Points on a hilly landscape, in no order, each with its height.
A climber steps from a point to the highest of its 2 nearest points, and stops where none of them is higher. Distance is the straight distance between rows; heights are no part of it.
Verog (h 137): [ 69  63  93 124  85  77  65  50 107 137 115  99  93  71  99  89 108 103
  71 107]
mol (h 310): [119  82 114  90 131 122 148 137 105  84  98 108 121 117 114 106  87  84
 147  78]
gige (h 606): [ 94 107  94 102 108 112  95 145  74  93  82  91  72  92 124 102  40 101
 103 107]
Sor (h 266): [118 120 129 111  90  99  85 122  97  96  93  97 117 115 104 142 100  91
  62  91]
dosaz (h 453): [108  90 105  95  56  85  93  42 132  96  83  93  70 119  97 106  72 121
 106  91]
kerab (h 435): [107  78  99 101 128 134 111 130  93  61  96 111 134  83 108  89 102  85
 113 110]
kag (h 525): [ 93 158  61  90  86  98  90 109  94  99 115  92  70 129  82  96 125 114
  85 109]
vup (h 567): [ 96 135  78  92  82  88  83  78  99 108 118  87  76 122  73 122 137 121
  86 120]
gopon (h 577): [ 74  75 115 102 137 121 118 122  65 108  96 103 120  69  98 106  58 127
 124  85]
nekav (h 350): [ 87  96  97 127  61  95  67  87 124  86 126 109 112 104 119 106  95  68
  55  83]
morup (h 509): [122  71 112  81 130 116  89 107 116  89  74 114 109  90  83  91 146  65
 120 126]
valen (h 114): [ 93  58 104 102 102  71  78  40 109 133  88 115 109  77  83 120 130 119
  88 109]
venu (h 327): [125 112 116  60  81  89  78  97 131  68  69 100  85 111  83 104  75  82
 118 119]
dul (h 329): [111 102 111 114  77 104  72  88  97  98 109  95  88 119  86 116 121  79
  73 117]
vigiz (h 338): [ 73 117  89 120  67  96  81  98 118  80 147 109 122 111 111 119 131  76
  51  87]
pizar (h 474): [116  85 113  97 127 119  89 127  93  76  87 107 122  78  88  92 133  77
  93 137]
bafe (h 406): [ 97  42 143  84 134 138 129 128  98  80 112  90  88 113 124 136  94  82
 147  59]
sabo (h 554): [ 72 150  64 105 118 111 112 119  62  91 126  83 131  79 110 118 124 147
  85  98]
Pulo (h 522): [127 109 112 108 101  84  88  94 113  99  97  94 144  86  99 114 130  91
  75 110]
Kemag (h 417): [122  88  86  88  83  94 109  52 105  80  74  86  63 109 105  89  87 145
 119 132]
tori (h 568): [117 102 126 128  61 104  95  93 130 102 100  93 108 125 101 100  61  81
  82  64]
nopo (h 549): [107 109  97  78 121 107  95 152  94  80  93 130  66 138 110 140 135  58
  81  90]
nov (h 220): [ 93  65 106 100 162 105 124 136  82 144  76 146  89  97  79  75 101  89
 119  83]
Teb (h 142): [ 86  79 100 136  76  82  75  64  96 126 128  73  98  85 110  84 122 105
  52 116]
Bavar (h 410): [111 132 117  83  71  99  81 110 136  70  79  73  98  74 102  93  58  95
 109 125]
teveg (h 426): [127 101  92  78  97  84  94  61  87 100  68  92  69 116  91 110 111 138
 107 127]
kole (h 637): [ 92  82 104 110 112 104  83 103  97  81 106  92 112  49  85  54 117  99
  82 151]
Vin (h 468): [ 71 108  82  73  69  73  85  36 133  99 103  67  77  69 142  99  99 123
  81 113]
soper (h 390): [ 98 106 104  94  85 105  87 112 132  77  92  90 113  65  94  88  71  80
 134 132]
purul (h 744): [111  96 121  78 125 105  73 137 102  99  71 127  98 103  99 146 119  58
  91 107]
sotil (h 642): [ 65  80 106 131 132 110 121 106 102 116 116 121 139  50  89  60  95 116
 104  97]
nura (h 673): [102  76 120  85 112  91 124  85 122 128  93 118 109  91  59  83 120  93
 161 120]
ros (h 414): [ 63 101 130 134  66 112 120 120 114 102 132  94 121  78 108 102  65  85
 137 110]
Riz (h 395): [120 107  92  77  84  66  84  72 131  63 116  79 123  93 104  98 133  97
  82 129]
ridi (h 553): [122 117 113  84 100 105  97 125 118  60  84 119 131 117 111 122 105  81
  80  68]
pum (h 530): [ 82 133  71  74  69  81  96  61 116  73 131  51  75  83 122  90 128 129
  80 143]
Lova (h 469): [134 144 100  81 116  75 137 139  71  79  99  90 114 137 117 126  95 133
  70  62]
num (h 640): [109 144  98  78 111  76 115 153 105 118 110  97  70 138  67 150 112  99
  76 101]
Sofid (h 160): [100 123  84 121  89  81  81  67  88 137 104  87  98  93 102  95 134 123
  68  97]
nin (h 622): [ 66 167  61 107  97  95 100 107  98 105 123  83 125  71 120 114 128 128
  71  97]
Muki (h 531): [ 95  93  67 104 110 121 112  93  73  75 113 105 123 114 124  87  66 112
 113  52]
ralab (h 629): [ 86 126  81 112  83  89 122 103 134  93 115  84 137  71 129  69  65 105
 128  85]
fof (h 564): [ 96 112  95 109  98 110  84 117  86 131  72  87  68  89 110  86  58 102
 101 108]
kimez (h 575): [104  79 119  72 142 106  99 139  78  82  78 119 112  92 119 156  82  88
 100  84]
refot (h 138): [ 99  64  94 138 121 124 115  89  63  96 123 107 142  99 116  89 118 112
  69  62]
remaz (h 374): [126  99  82  89  97  88  90  83 119  73 101  95 125  91  98  72 115  81
 104 119]
tiviz (h 747): [ 76 139  73  98  99 120  72 135  64  84  90 100  65  91 120  97  78 105
  86 122]
vuta (h 574): [101 131  72  85 106 100  76 117  89  71 104 103 110  80  91  85 136  97
  94 146]
boda (h 773): [113 126  76  54 101  77  76  98  90  88  81 117  55 135  77 112 115  98
 100 121]
sibi (h 150): [ 92  93  96 120  77  78  90  39  96 141 108  66  88  79 116  91 123 136
  63 106]
govet (h 452): [ 83  60  97 105 121 126 104  79  88  84 119 118 146  93 124 122 102  95
 101  40]
Kimob (h 667): [ 80 128  85 105  96 130  88 130  63  85  88  81  66  90 144  95  48 117
  84  95]
terud (h 324): [ 94  71  88 104 142 115 114 138  48  99  90 112  85  96 108  83  65 112
 103  96]
finil (h 363): [103 122  93  56 130  68 112 125  48  83  91  89  83  97 132 151  57 132
  86  64]
tegi (h 341): [120 101  92  63  87  97  73  82 111  56  83 106  77 115  80  99 104  89
 113 137]
tusi (h 278): [102  65  91 109 103  98  77  67  89 138  83 123  74 120  79  86 108  87
 101  98]
ger (h 52): [147  93 100 100  78  87 104  48  98  87  97  90  76 155  90  90 121 110
  83  97]
Puzag (h 648): [ 80 123  94 116  81 112  71 109  97  80 103 106 109  86 123 115  77  99
  72  90]
Belim (h 551): [120 103  76 103 111 116 102 105 103  76 101 126 116 136 119  87 130  73
  87  62]
Zav (h 423): [ 99 164  89  96  91 104 102 125  88 114 107  54  73 101  90 112 115 124
  82 131]
Pofin (h 514): [105  82 106 118  92 107 107 119 100 125  95 105  63 132  94  89  55  70
 122  97]
Beki (h 654): [121 133  87  89  65  80  94  87 122  57 114  95 110 124  99  70 120  94
  69  86]
vege (h 547): [ 96  78 110 121 112 122  82 118  75 111  94 119  97 108  94 104 124  78
  70 105]
ber (h 680): [ 80  99  84 112  94  95  78 106 107  78 120  77 121  47 124  67 100 101
  79 139]
Nufu (h 535): [109 106 101  93  56  77 108  55 148  89 112  51  92  89 123  69  71 114
  98  99]
Lago (h 579): [113  79  94 115 118 112 134  99 126 113 106 120 134 105  98  67 131  71
 138  76]
nuse (h 675): [ 90 121  83 105  78  85 103  82 137 123 103  96 109  84 107  73  74  97
 130  84]
tezi (h 715): [120 128  91  86  61 100  88 101 123  50  96  93  96 119 100  63  78  89
  89  96]
Divem (h 489): [ 98  86  89  85  66  70 129  36 151  82 104  72  84  95 130  86  77 143
 117 109]
konu (h 460): [109 108  96  77 105  97  73 114  67  96  85  92  49 108  77 105 113 107
  98 162]
turo (h 351): [ 85  74 106 125 101 122 132 109  82 118 117 113 106 131 115 112  54  98
 127  46]
bam (h 501): [119  83 116  85 119 100 109 148 102  79  85 125  54 139 134 139 110  57
  75  62]
gufut (h 655): [111  91 119  73 143  92 104 160  81  86  75 124  87 101 113 164 108  72
  82  99]
bamuk (h 711): [ 69 124 100 117  86 121  67 114  85 109  84  90  96  59 127 114  66 106
  78 105]
kog (h 538): [ 98  66 114 101 115 118 105 108 131  94  98 117 118  81  81  78 125  61
 135 119]
gose (h 536): [111 103 125 111  70 106 109 115 126 104 100 104  85 138  95  95  48  69
 120  77]
Tabab (h 32): [134  78  96 128  93 109 128  86 110 111 111  96 107 136  94  51 104  80
 121  84]
Diz (h 705): [ 72  88 135 104 107  81 128  87 115 138 115 133 118  77  61  81 135  91
 151 113]
lerod (h 326): [109 158 103  80  93  81  82  82 101 129  70  69  93  74 109 116 114 129
  85 110]
rola (h 728): [ 69 119  76  84  88  84  67  81 108  89 114  75  95  50 119  85 121 106
  79 148]
Sisar (h 691): [111 139  90  60 103  77  99 128 103  98 104 105  55 151  63 132 128  91
  88 113]
Gil (h 369): [116  43 133 109 136 137 123 131  90  93  91 103  95 118 128 126 103  82
 107  61]
Nuzek (h 81): [127 102  78 105 110  78  93  67 108 133  85 115 125 109  97  82 123  96
 100  75]
mobom (h 620): [ 92 121  98  82  69  78  90  62 122  94 110  99  85 122  69 156 135 130
  78 112]
zosik (h 399): [131 124  99  91 133  99 141 140  51  82 118  75 115 128 111 131 113 134
  78  92]
mep (h 664): [104 116 121 106  90  85  78 132  77 124  84  93  53 117 103 135  77  91
  62 105]
bopes (h 386): [ 64  68  97 145 101 125 104  90  83 125 117 115 125  87 112 108  62 111
  99  55]
pidu (h 289): [ 91  76  98 109  92 101  71  67  77 145  78 105  48 103  81  88  88 112
  99 112]
reni (h 415): [101  97  79  79  84  62  88  50 122  71 110  80 100  87 117  94 120 127
  89 134]
nisak (h 508): [ 64  77 111 104 116 104 102  81 110 126 106 121  83  62  53  48 102 107
 131 132]
zat (h 476): [130  97 130  79 123 116 114 120 115  66  83 109 141 120 129 146 110  89
  90  46]
rebaf (h 528): [ 59  93 113 112 115 116 113 123  99 114 108 125 102  65  70  59  89  97
 141 126]
Bifor (h 89): [114  88  91 103 100  74  95  46 116 148  81 108 111  96  82  95 102 114
 118  86]
sekur (h 615): [106 116 106  87  83  90  81 101 140  81  85 121 132  97 100 111  91  73
  89  76]
vimi (h 437): [135  81 108  76 112  98 122 128 122 103  80 114  63 141  96  91  86  50
 135  93]
Vaz (h 496): [105  80 120 119  80 106 102  89 101 139  99  90  72 112  78  83  73  94
 130 110]
Zisit (h 581): [ 91  97  68 114 118 120 124 114  80  92 108 107 124  90 113  65  73 113
 135  82]
bop (h 364): [114 134 109  99  83 103  85 132  95  75  87  84  87 111 113 109  71 100
  75 109]
ziz (h 307): [113 142 108  79 105  82  73 114  93 117  69  88  96  83  90 126 108 112
  90 125]
mov (h 562): [ 96 129  67  88  63  75  93  67 118  57 142  72  83 116 106  78 133 113
  73 125]
pifa (h 565): [ 94  68 104  95 115 101 116  99 123  90 114 109 114  68  65  47 119  82
 142 142]
resi (h 486): [135  56 104  89 109  94 106  57  99  85  84  97  97 104  79  88 133 117
 112 137]
Funo (h 387): [ 79 112 116 114  82 106  97  96 115 143  84  80  92  59  99  92  65 106
 130 111]
nopak (h 724): [ 67  63 138  92 130 138 147 127  80  92 126 123 114 104 104 110 110  94
 164  74]
mibu (h 713): [116 134 102  81  51  86  90  69 115  62 103  67  72 118  96  93 104 128
  76 111]
Luf (h 193): [129  88 122 124 104  88 117  96 107 162  83  94 107 117  87  92  83  97
 116  78]
vaso (h 679): [ 81 133  93  80 110 118  91 139 116  82 118 122 110 118  79 154 146  73
  87 103]
rog (h 599): [ 91  90  92 130 111  98 101  98  97 113 107  93 132  58 110  63 104 114
  86 104]
Fivo (h 425): [ 92  84 108  95  62  69 110  37 155 113 102  96  94  99  98 117  76 120
 125  95]
siluz (h 449): [108  69  69  97  83  80 128  46 135  69  88 102  84 102 120  92  89 148
 119 126]
Gela (h 12): [115 113  87 114  96 113  89 130  59  88 101  84  61 119 100  75 100  97
  79 136]
Pifuz (h 515): [ 86  83 109 104 122 120  79 121  70 105 103 121  76 111  66 101 158  77
  77 135]
dupur (h 132): [ 74  62  99 130 112  89  85  68 105 137 111 116 112  66  79  62 119 100
  78 100]
Fike (h 311): [ 73  71  96  77 126 109 118 122  67  92 113 114  83 104 111 125  39  96
 143  66]
vipug (h 578): [103 122  96  93  73  78 115  81 149  96 111  53 122  67 127  63  73 107
 117 107]
Doten (h 378): [ 77  95  77 117 123 125  92 120  73  83  95 105 109  64 105  57  84 114
 101 115]
Pimo (h 499): [104  65 126 101 111 120 117 138  98  91  94 112  84 123 118 134  53  67
 105  70]
zemig (h 108): [ 81  46 108 108 152 127 135 105  48 120 114 116 102 107  96  86  79 121
 113  50]
dafed (h 505): [104  58 131  59 146 107 102 117  82  88  89 107 107  98 123 170  91  85
 109  47]
das (h 681): [ 96 129  89  70  91  83  87  82 133  93 117 106 101 119  59 149 154  97
  89 115]
muk (h 161): [102 117  98 147 104  92 104  99  71 136 123  80 128  91 102  95 145 131
  52  94]
litev (h 403): [ 91  73  87 100 141 134 115 132  73  64 102 117 120  76  95  57  90 102
 122 117]
besa (h 450): [ 94  63 133  78 129 127 113 125 115  82  92 115 103 112 128 157  80  75
 130  44]
Soro (h 343): [109 140 111  99  69  96  76 105  97  88 100  81  75 121  88 116 105  98
  73 119]
nuvug (h 677): [ 65  82 123 126 111  88 126  98 119 138 124 121 132  62  76  68 110  95
 124 102]
nemin (h 532): [ 86  66 124 124  98 134 107 126 106 105 102 117 103 114 105 120  71  65
 118  79]
zudi (h 470): [ 77 142  49 106 118 113 103 128  77  98 128 110 109 110  84 107 139 111
  90 105]
Vit (h 625): [ 79  86  85 106 108 135 137 125  89  78 123 118 117 108 107  77  80  89
 155  86]
duvop (h 309): [ 88 129 105 131  84 111 102 110  91  88 139  90 134 115 111 148 116 115
  52  76]
Keki (h 576): [ 72 115  76  96 124 101 108 129  89 138  80 132  99  80  94  77  72 102
 149  94]
dunet (h 356): [113  85  91  86  86  91  90  68 122  83  91  97  92  91  85  83  94  97
 130 132]
Puf (h 97): [ 90  46 107 108 139 106 129 117  45 121 108 110  77 110 108 110  52 109
 106  61]
noli (h 61): [135 123  89  93  71  74 104  56 112  95 107  98  97 150  85  94 138 113
  71  74]
dodi (h 580): [ 91  88 130 104  63  78 134  75 129 112 136 110 113 111  91  89 131  72
 157 110]
pofel (h 487): [ 73 106  76  81  76  77  76  49 140 111  93  90  89  64 117  90  81 109
 114 105]
lofel (h 45): [148  77 105  98  97  98 102  72 107 100  87  92  89 138  86  85 119  86
 105 105]
nelag (h 607): [129 114 127 111  50  86  89  75 123  91  99  78  94 133  98  94  91  99
  58  74]
redag (h 556): [ 71 150  80  72  67  83  93  63 131 114 113  90  66 119  66 144 126 144
  83  90]
sak (h 308): [126 122 109  69 107  91  92 128 122  81  66 108 112 102  97 106  72  79
 115 100]
dov (h 638): [110 100  91  81 117  83 108  88 115 130  75 109 111  83  71  78 100 108
 152 112]
Leza (h 537): [102  45  90  96  99  78 111  48 130  98 120 104 107  95  89  76 115 100
 126 123]
zeri (h 717): [ 81 139  96  75  45  90  66  71 132  68  94  81  73  85 111  91  85 105
  76 103]
dil (h 96): [ 97  98  85  96  95  80  97  33 112 149  70  98  82  88 104 101  92 143
 121  90]
lib (h 401): [ 59 105 131 126  77  96 113 106 119 132 118  87 114  53  94  86  81 101
 134 122]
gitu (h 106): [ 88  88  82  93  87  71  78  37 107 120  85 101  91  82 105 111 116 133
  93 107]
gavi (h 151): [ 98  98 103 141 113 117 108 111  57 108 121  96 127 103 104 103 131 120
  56  91]
ketev (h 172): [122  98 108 132 106  88  94  80  72 146 100  90 107 110  83  93 139 118
  62  99]
noz (h 431): [130  96 124 100 119 105 108 107 128 105  80 117 152 106 115 131 110  81
  94  52]
varu (h 610): [ 85 118  90  71 127 124 114 154 105  68 120 126  89 142 101 158 143  78
  85  77]
Mok (h 559): [106  86 109 127 113  88  98  98  99 105 115  92 152  66 109  91 136 101
  62 112]
Numit (h 250): [119  67  94  94 143 110 104 131  83 115  77 129  72 123  98  86 130  66
  97  95]
zifam (h 543): [118  84  89 107 116 113 107 100 122  89  98 119 137 102 115  87 132  68
 103  80]
tifu (h 325): [ 71 132  93 130  70 101  95 107 120  99 153  84 120 107  93 142 127  97
  52  97]
nodid (h 418): [131  74 122  78 103 103 116 104 127 111  85 107  82 130  77 100  96  68
 153 114]
Sepi (h 119): [ 92  64  91 113 145 129 138 114  75 115 105 131 117 108 100  70 100 101
 126  64]
Nuren (h 552): [ 57 115  93 109 127 116 120 128  84 128  93 112 100  56  89  50  75 121
 139 109]
balur (h 424): [104  91  93  94 138 121 108 111  38  71 109  87 133  89 112 104 103 137
  92  89]
novi (h 298): [ 88  72  89  80 134 106 100 130  47  82  96 115  82  96 119 123  54 104
 104  82]
kageb (h 439): [ 80 109 129 124  83 117 132 127  97 107 112  88 122  88 111 117  47 111
 139  91]
bebu (h 635): [ 66  99 120 121  74 114 130 120  90 103 132 132  98 108  95  72 113  71
 152 114]
kef (h 362): [ 98  78 112 120  69 109  80  82 140  95 115 112 113 107 107 105  94  52
  88  80]
tes (h 300): [119  87 107 108  81  90  76  65  86 130  78  88  58 126  89 108  92 113
  90 104]
vopef (h 352): [ 83  92 102 110 150 122 104 135  51 101  85 109  90  69  92  63  85 130
  84 115]
vazef (h 653): [110 116  93 127  95 116 117 111  93 104  94  74 105  95 122  70  59 116
 108  90]
zuv (h 491): [ 69  67 117 114  99 103  85  74 109 116 101  92  81  49  72  65  92 112
 102 143]
Zof (h 646): [ 74  88 111 129  98 119  74 118  70 122  85 109  94  84 116 127  52 104
  81  86]
von (h 668): [ 94 132 106  80  57  82  63  88 144  72  90 102 107  85 103 100  76  91
  83  90]
laz (h 389): [107  73 105  97  75  73 101  57 158  92 121  91 119 102 103  96  95  78
 109 100]
Guk (h 594): [111  88 128 106  93  98  65  94 102 118  79  96 104  80  81 119  97  90
  91 128]
Kan (h 129): [ 92  64  86 135 132 119 114  94  83 116 106 129 134  90 101  66 117 101
  89  66]
ver (h 746): [ 87 145  89  80 102  90  73 113 117 102 106 117 116 102  71 150 141  91
  83 111]
ras (h 71): [128 114  75  90  94  59  94  47 118 107 105 106 124 119  99  89 141 107
  84  78]
Pake (h 723): [110 109  79 120  88 100  96  89 109 109  97  97 111 102 106  68  82  94
 104  85]
koliv (h 533): [123 160  92  81 118  75 133 145  93 107 100 100 108 141  90 133 116 122
  72  68]
zemu (h 372): [123 111  96 115 132 110 128 123  37  91 106  74 125 108 116  97 113 147
  76  95]
toma (h 202): [110  92 122 112 109  87 134  99  95 163  93 107  92 115  69  76  94 105
 150  97]
nadup (h 485): [104  89  91  79 109 103  76 107  72  96  96 113  56 124  69 105 142  81
  95 144]
neduv (h 605): [113 116  67 112 108 103  93 104  78 104  98 123 100 141 113  81 108  89
  81  70]
fezo (h 454): [104 116 120 105  63  98  66  83 111  88  98  61  88  69 105 108  90 102
  78 142]
nefaf (h 405): [107  78 106  84  72  78 111  48 156  97 103 114 103 113  84 112  94  90
 140  95]
nede (h 19): [122  86  87 127 104 118  99 109  66 100  97  92  84 117  95  49  98  97
  88 112]
buziv (h 120): [ 97  38 104 100 116  84  99  44 119 127  93 125 112  85  70  92 137 107
 109 107]
tad (h 656): [ 96 123 108  80  70  90  58  77 111 107  71  94  60 101  97 119  76 101
  91 107]
Fuge (h 464): [126  80  98  80 126 110 112 141 116  84  78 127  63 141 121 105 102  49
 107  69]
Mik (h 478): [104  84 135 110 113 111 132 130  95 111  92  98 125 104 109 133  50 101
 128  73]
deni (h 331): [ 80  70 116  90 120 109 145 116  64 114 123 115  99 121 113 121  61 104
 149  51]
totav (h 626): [ 89  85 116 103 103  99  62 100 111 103  88 116 127  58  85 117 116  78
  88 127]
pami (h 477): [108  84 113 111  58  99  96  64 130 106 101  86  74 117  85  94  66  94
 125 109]
bisuv (h 370): [ 93 122 109  95  84 104  97  69 116 149  68  61  87  51 117  91  74 116
 109 106]
Fozag (h 534): [ 82 113  77  93  93 102  76  83 102 140  70 102  61  89 100  79  66 100
 127  98]
laza (h 434): [ 97 108 120  98  63  85  76  83 143  87 103  69 108  59 109 102  68  91
  98 125]
Dufav (h 652): [119 144 112  89  46  81  97  89 114  83 102  78  83 142  84  90 108 120
  57  77]
bekil (h 397): [114 112 118  94  88 110 105 140  85  54  99  96  87 136 119 124  70  94
  64  79]
Kopiz (h 511): [ 75 113  66  74  83  89  78  56 128 114  79 114  75  87  97  88  74 109
 144 100]
vivuf (h 589): [ 83  96  95 116 100 126  78 121  71  83 107 122 104 114 114 126  97  88
  71  87]
tiden (h 601): [112 124  80  99  70  84 102  80 121  63 147  85 106 136  91  89 150  91
  70 111]
meze (h 608): [ 90  83 114 117  93 108 136 103 120 113 127 119 118 107  88  66 129  68
 153 103]
toged (h 498): [108 153 101 107  96 116 115 142  64  83 105  53  90 102 124 111  87 136
  70 114]
riki (h 573): [119 127 101 119  92 116 110 118  73  85  95  64 110  99 135  94  66 129
  74  87]
laseb (h 436): [ 97 143  92  78  92 101  79 107  77 109  88  69  51  97  92 108 113 120
  90 147]
vutup (h 600): [103  81  80  96 111  89 101  91 110  81 113  87 120  59  92  37 115 101
 115 145]
siloz (h 483): [ 93 124  81  86 141 109 118 116  39  82 128  83 138  97 100 131 126 151
  92  88]
naku (h 416): [ 73  84  86 121 104 114  88  80  74  92 118 111 136  89 128 123  79 116
  81  44]
tor (h 286): [107 145 114 106  94  97 107 126  91  91 108  94 130 122 104 147 105 117
  60  72]
foga (h 367): [108  94 128 108  87 115 119 125 131  79 106  95 130  88  96 101  79  70
 139 116]
kedu (h 500): [ 84 141  78  69  65  87  94  57 125  88 110  49  81  65 147  77 103 112
  68 115]
Sanud (h 513): [110  39  85  97  98  85 110  42 120  73  96 117  95 107 100 101 129 116
 107 130]
pokam (h 368): [ 82  92  95 141  88 116 104  99  93 136 102 116 101 119 114 100  52  94
 104  51]
lepim (h 38): [137  73  94 106  82  94 126  54 121 105 107  95  89 137  82  67 103  97
 136 100]
vatan (h 404): [100 110  88  80 139  86 118 137  30  95  96  85  82  88 127 131  76 139
  83  92]
Ladok (h 448): [108 123  99 105 121 101 121 151  40 100 105  74  78 109 118 122  89 132
  72 112]
fola (h 210): [103  74 104 100 129  98 114 111  92 149  77 125  79 111  68  70  98  85
 134 102]
lelep (h 669): [ 65  87 122 112 104 131 148 134  78  87 129 135 110 108 105  86 107  84
 159  95]
lipa (h 506): [ 72 126  62 104 115 113  99 126  95  75 141 108 132  91  88 113 156  97
  85 122]
kegud (h 776): [105 155  97  77  52  97  80 100 115  59  92  75  72 106 104  73  86 112
  77 104]
vip (h 488): [ 91  71  94 117 109 129 125  98  95  79 121 110 138 104 120  97  80  94
 119  57]
nase (h 484): [ 80 140  54 103 104 108  81 123  68 102 110 113  77 118  99  94 116 102
  86 105]
naz (h 26): [112  72  98 130 112 121 128 110  87 117 105 103  98 115  87  47  95  89
 121  99]
fivu (h 591): [109 136  95  81 126  83 125 147 100 114 105 117  96 145  85 157 131  93
  74  68]
pid (h 265): [124  71  87  96 122 102  85  91  78 128  80 128  67 137  86  85 139  75
  96  97]
sozir (h 603): [ 85 104  93  89 139  92 100 116 100 142  68 133 117  63  73  76  94 108
 139 105]
boro (h 704): [113 101 124  91  81  94  63 110  97 109  76  96  56 118  90 126  68  79
  83 115]
zit (h 288): [117 132 103  65 101  81  64 106 117  86  69 114 110  93  85 126 104  87
  98 117]
Dazof (h 597): [ 84 152  95  72  65  83  71  71 108 110  85  94  60 112  92 128 108 125
  77  92]
tupag (h 475): [141 109 114 107 116  89 104 109 105 112  74 103 147  97 103 113 103  99
  93  81]
poror (h 619): [ 95  93 112 116 108 100  84 135  65 116  87 113  76 114 118 145  65  89
  61  82]
zoged (h 558): [ 88  75 108 109  74  76 124  63 126 121 131  95 103  97  87  78 103 100
 147 118]
fegu (h 126): [103  54 109 121 118 103 105  72 113 135 101 122 116  91  72  67 135  83
 100  88]
meti (h 682): [ 66 151  74  92  86  79  84  97 114 106 132  67 109  60 115 106 137 114
  69 132]
Zoke (h 456): [133  82 104  93  88  77 103  48 107  79  82  87  93 103  93 120 122 139
  94 135]
zefer (h 344): [ 90 105 139 109  99 111 144 138 106  92 115 110 138  81  93  99  99  85
 162 124]
Gir (h 462): [116  84  84  95 103  93  87  69  89  90 103 100  95 100  81  79 145 101
  95 135]
nofu (h 438): [ 96  84  70  91 101  78  88  50  94  97 101  87  89  75 102  70 132 133
  92 138]
Mimev (h 349): [103 130 108 106 104  90  88  89 101 143  67  73 114  49 112  98  97 125
  89 108]
volo (h 524): [ 98 100 110 107 122 107 103 130  86 114  76 104 124  77 112 121  56 114
 108  87]
Podi (h 663): [119 113  84 102  89  92  79  88  92 106  90 105  82 131  98  85  99  91
  88  93]
Balus (h 339): [133  72 129 112 123 124 130 126 104  97  89  99 124 117 113 111  93  78
 110  73]
bire (h 678): [ 98 153  74  71  95 103  74 131  87  68  86  94  72  99 103  91  95  99
  96 134]
suvor (h 563): [ 95  83 124 122  92 112  86 110 112 121  90 112 108  86  92 111  74  74
 104 102]
salug (h 447): [124  79 129  84 112 107 122 131  88  66  95 100  93 135 127 142  66  87
  81  55]
guko (h 451): [ 99 153  89 106  88 114  96 121  77  91 105  59  91  79 117  88 113 122
  77 133]
veru (h 473): [ 87  75 113 102  77  96  70  70 112  93  94  69  82  51  94  91  93 110
  96 155]
guguv (h 285): [131 105 106  83 121 103 127 141 110  77  82 109 115 118 114 105  62  88
 122  76]
Nural (h 539): [ 77 110  74 107 113 111  82 125  80  64 122 108 129  66 102  90 134  99
  79 136]
bufe (h 184): [121  88 109 139 105  95 102  86  92 148  88  89 120  92  94  78 100 112
  86  87]
nim (h 376): [ 97  69 107 114  70  95 108  82 158  94 138 100 118 108 109  83 103  50
 118  90]
dedok (h 623): [108 129  77  76  95 109  75 122 103  50  97 113 100 109  95  88 110  72
  96 128]
nul (h 314): [125  99 121 110  74  87  85  67  92 117  98  86  74 138  80 129 121 110
  71 108]
Kolep (h 233): [100  54 101  90 160 117 119 141  80 109  78 134  93 100 106  99 104  77
 111  82]
sop (h 645): [ 82  56 128  97 131 136 126 115  76  91 111 107 123  93  99 119  76  99
 134  74]
mizuk (h 670): [ 89  91 107  98 114 119  68 120 103  89  83 134 123  82  99 127 116  67
  90 106]

Where does a climber stop that starts at each point below?
novi | rola
nekav | kegud
foga | Diz
Kolep | purul
ziz | nopak

Call two points neighbours if one is among the 2 nearest of the other. Go from one point of each pair to the other, from neighbour to neighbour, staying as high as possible. Name the lowest point that can't be avoided.
purul, bamuk | guguv
ver, Diz | noz
Pake, bamuk | Zav
ver, boda | tegi
tiviz, kegud | Vin
bamuk, ver | redag
bamuk, boro | poror
boro, tiviz | zudi
rola, boda | zemu
Pake, nopak | zifam
